Each row is a point on a landscape with many peaks, with its height.
A climber steps from a point to the highest of its 2 nearest points, and stops where none of them is higher. Distance is the straight distance between rows; heights are no part of it.
givi: -26; 11; 2; -33; 5; 50; 3; -17; -4; -2; -21; -19; 2; -51; -6; 8; -43; 0; -3; -31  (h 641)
davoz: 32; 11; 5; 6; 23; 9; 37; 57; 14; 18; 15; -24; 9; -20; 16; 23; 39; -15; -25; -21  (h 575)
sobev: 20; -21; 21; 20; 10; -20; -27; -34; -19; -17; 8; 26; -38; 83; -69; 14; 15; -3; 16; 75  (h 716)
ves: 27; -6; 8; 8; -5; -32; -3; 36; -28; -21; 49; 30; 0; 2; 47; 6; 21; -37; -31; -15  (h 712)
Lev: -14; 11; -3; 8; -18; -25; 3; -9; -47; -30; 1; 17; 16; -50; 48; -66; -37; -48; 17; 4  (h 363)
neta: -4; 3; -37; 13; -59; -65; 6; -29; -38; -47; -6; 7; 10; -36; 38; -97; -32; -2; 37; -14  (h 147)
bav: 16; -24; 12; 31; 13; -22; -13; -10; -19; -20; 11; 3; -49; 73; -68; 67; 37; -8; -3; 79  (h 796)
tov: 21; 15; 0; 5; 25; 81; -27; 15; -17; 25; 26; -28; 15; -18; -14; 37; 59; 93; 6; -44  (h 635)
Muvu: -4; 4; -17; 34; -17; -26; -5; -30; 25; -11; -19; 62; -16; 25; 1; -34; -52; 1; 41; -9  (h 182)
gifi: 6; -28; 2; -14; 12; 6; -5; -43; -30; -46; 19; -25; -70; 5; 13; 28; 10; -36; -16; -8  (h 594)
Kulip: -27; 18; 20; -41; 1; 78; -21; -21; 4; 27; -10; -8; 16; -22; -19; 23; -25; 27; -1; -25  (h 694)
nizu: 5; -43; -8; -14; -9; -29; -31; -28; 7; -42; -11; 46; -51; 20; -4; -19; -24; 8; 34; -10  (h 238)
Posa: -19; 25; 24; -24; -3; -5; 6; 39; -9; 14; -23; -23; 53; -52; 24; -8; -25; -19; -31; -21  (h 33)
roko: 28; 3; 4; 12; 25; 18; 14; 27; -6; -1; 16; 4; -16; -20; 10; 39; 21; -24; -11; -32  (h 608)
Vak: 32; 4; -1; 25; 12; -9; -3; 11; -15; -16; 49; 54; 10; 34; 27; -37; -3; -30; 26; 14  (h 343)
Zele: -27; 18; 3; 7; -16; -48; 3; 9; -13; 5; -6; -18; 48; -27; 51; -53; -14; -36; -10; 7  (h 451)
Bufuf: -26; -61; -2; -44; -14; 3; 0; -45; 14; -29; -23; -22; -67; 9; -13; 5; -18; 2; 8; -1  (h 349)
fiki: 30; -13; 3; 6; 30; 22; -6; -3; 1; -7; 18; 9; -60; 14; -10; 37; 12; -25; -5; -9  (h 656)
kuz: 15; -15; 0; -16; 13; -3; -11; -18; -36; -38; 22; 2; -42; -7; 35; -4; -1; -45; -12; -13  (h 574)
neb: 8; 10; 8; 20; 3; -15; 9; 6; 0; 2; 10; 36; 17; -2; 29; -29; -25; -40; 12; -4  (h 368)
Dorum: -18; 10; 11; -29; 13; 45; 16; 7; -18; 16; -5; -22; 7; -21; 24; 18; -27; -28; -14; -32  (h 587)
Gaku: -37; 34; -31; 18; -46; -74; 15; 3; 32; 21; -38; -28; 69; -10; 27; -47; -27; 9; -19; -1  (h 76)
pufov: 29; 62; 15; -27; 13; 60; 45; 15; 2; 39; 30; -21; 21; 15; -4; 7; 39; 47; 7; -20  (h 790)
mor: 18; -29; 1; 17; 23; 14; -8; -16; 3; -11; 13; -6; -48; 37; -45; 60; 25; -10; -7; 39  (h 719)
vigis: 10; -15; 6; 21; 14; -5; 1; -31; 21; 12; -18; 15; -40; 64; -72; 21; 23; 5; 22; 68  (h 655)
Belit: -10; -10; -36; 24; -42; -57; 0; -43; -14; -39; -10; 31; -20; 0; 23; -74; -49; 4; 52; -19  (h 176)
Rin: 26; -8; -1; 13; 15; 0; -40; -9; -6; -25; 23; 65; -16; 49; -8; -15; -15; -14; 27; 12  (h 319)
gog: -8; 10; 6; -2; 12; -46; 3; 44; 8; 17; -7; -28; 64; -21; 31; -14; 37; -32; -53; 24  (h 515)
ril: -11; -58; 16; 26; 0; -10; -14; -11; -40; -23; -12; -4; -42; 15; -61; 73; -4; -9; 0; 76  (h 225)
rup: -2; -31; -7; -6; 17; 32; 0; -22; -12; -35; 17; -46; -74; 2; 3; 68; 26; -7; -26; -9  (h 688)
Navik: -4; -7; -8; 1; 18; 60; 0; -7; -6; -15; 30; -51; -36; -11; -4; 73; 19; 7; -15; -34  (h 610)
Teb: -20; 27; -5; 22; -28; -40; 37; 25; 33; 30; -29; 9; 63; -11; 14; -47; -31; 7; -1; 0  (h 63)
guso: 21; 17; 5; -5; 8; -35; 35; 54; 23; 24; 11; -14; 33; -10; 24; -13; 61; -12; -39; 4  (h 543)
Besu: 5; 3; -9; -18; 13; 44; 14; -16; 38; 29; -6; 5; -19; 24; -33; 20; 4; 21; 24; -4  (h 561)
fini: 30; 18; 8; 21; 9; -12; 39; 51; 14; 20; -1; 39; 32; -28; 3; -12; 25; -18; -4; -2  (h 49)
pinub: 12; -46; 10; 19; 17; 0; -38; -26; -20; -20; -2; 39; -40; 1; -47; 51; -19; -25; 5; 50  (h 253)
Tolat: -9; 17; -25; 38; -30; -40; 18; -14; 20; 1; -17; 39; 16; -7; 27; -56; -54; -3; 21; -7  (h 159)
pav: -29; 20; 13; -20; -9; -39; -1; 59; -1; 15; -48; -32; 82; -55; -1; -19; -35; -6; -46; 0  (h 25)
nilaz: -15; 13; -16; 58; -47; -69; 1; 2; 12; -9; 10; 19; 43; -7; 32; -76; -22; -9; 26; 10  (h 139)
sefuz: 20; 0; -16; -8; 26; 78; 0; 13; 28; 24; 9; -27; -13; 4; -25; 40; 49; 65; 9; -35  (h 684)
gesed: 15; 47; 30; -31; -3; 74; -8; 7; -8; 37; 32; -12; 28; 5; -12; 11; 33; 52; 7; -40  (h 799)
dov: 11; -9; -6; 1; 20; 22; 23; -32; 48; 18; -22; 6; -45; 69; -49; 18; 21; 17; 34; 30  (h 607)
futo: -30; -45; -2; -21; 2; 32; -2; -46; 8; -3; -15; -37; -47; 19; -25; 45; -5; 17; -11; 20  (h 422)
Kan: -32; 17; -1; 2; -3; -57; -15; 13; -1; 4; -20; -55; 70; -28; 38; -43; 9; -32; -39; 25  (h 486)
lirem: -16; -5; 1; -19; 16; 81; -21; -15; -10; 12; 21; -48; -10; -17; -8; 51; 14; 46; -15; -33  (h 557)
libem: 8; -16; -22; 5; -16; -32; -24; -30; 0; -36; 5; 52; -20; 15; 19; -50; -40; -4; 45; -9  (h 205)
Kobed: 0; 27; 5; -26; 3; 22; 19; 24; 11; 37; -6; -18; 23; 1; 26; -6; -2; -3; -10; -29  (h 534)
gal: 12; -6; 3; -15; -1; -28; -16; 28; -41; -29; 18; 14; -3; -36; 47; -16; 6; -47; -25; -17  (h 646)
mut: 10; 8; -8; -6; -11; -23; 29; 41; 32; 27; -7; -12; 19; 14; 42; -24; 22; -5; -16; -20  (h 507)
Nud: -27; 8; -40; 23; -52; -89; -2; -4; -23; -22; -27; -12; 38; -47; 32; -81; -31; -7; 2; -3  (h 122)
Favi: -13; 11; 6; -11; -9; -6; 21; -7; -20; -8; -9; -2; 12; -21; 43; -45; -31; -32; 5; -19  (h 403)
sopar: 12; 35; 1; 18; 0; -37; 38; 44; 37; 25; -21; 23; 56; -25; 2; -41; 8; -7; -4; 9  (h 54)
mifiv: -17; 53; 37; -36; -5; 71; -18; -19; 7; 45; 11; -3; 36; -1; -15; -1; -10; 40; 9; -28  (h 743)
tuvo: 5; 11; 14; 9; 3; -11; 16; 52; -1; 13; -9; 17; 36; -44; 12; -1; -9; -30; -17; -25  (h 42)
kurov: -33; -38; -5; 0; 0; 44; 2; -19; 5; 3; -4; -44; -34; 38; -40; 69; 18; 36; -9; 47  (h 475)
luse: -15; -7; -32; 3; -47; -87; 2; 21; 16; 5; -29; -5; 37; -16; 41; -53; -15; 0; -16; -14  (h 96)
Nimu: -8; -65; 3; -15; -1; -28; -29; -52; 4; -50; -20; 13; -68; 30; -17; 8; -3; 7; 9; 9  (h 284)
tegiv: -33; 38; 27; -36; -13; -23; -25; 53; -1; 31; -34; -50; 111; -25; -11; -13; -18; 28; -39; 5  (h 16)
poti: 25; -9; 3; 15; 18; 3; -10; -12; 13; -2; -3; 62; -37; 20; -30; 10; -7; -14; 27; 13  (h 299)
tazag: 1; 18; 19; -5; 9; 89; -26; -17; -11; 23; 40; -32; 0; 1; -7; 59; 47; 71; -8; -22  (h 593)
sepe: 14; -40; -7; 14; 23; -4; -46; -17; -4; -19; -2; 72; -40; 19; -66; 27; -11; 2; 27; 42  (h 276)
zeniz: 31; 26; -11; -27; 27; 64; 38; 11; 17; 31; 27; -30; -18; 21; -16; 22; 50; 56; 15; -16  (h 736)
som: -19; -12; 2; -12; 12; 52; 0; -17; 19; 26; 0; -11; -14; 21; -54; 53; 14; 53; 9; 36  (h 519)

Where does a climber stop that starts at each point below?
Kobed -> gesed
sepe -> Favi
tazag -> gesed
kurov -> bav
davoz -> bav
Lev -> guso

Call two points neighbours if one is among the 2 nearest of the other. Go from one point of each pair to the other, from neighbour to neighbour, staying as high as possible. Name the lowest point that can't be avoided.
rup and bav -> mut
gesed and rup -> lirem
rup and ves -> kuz
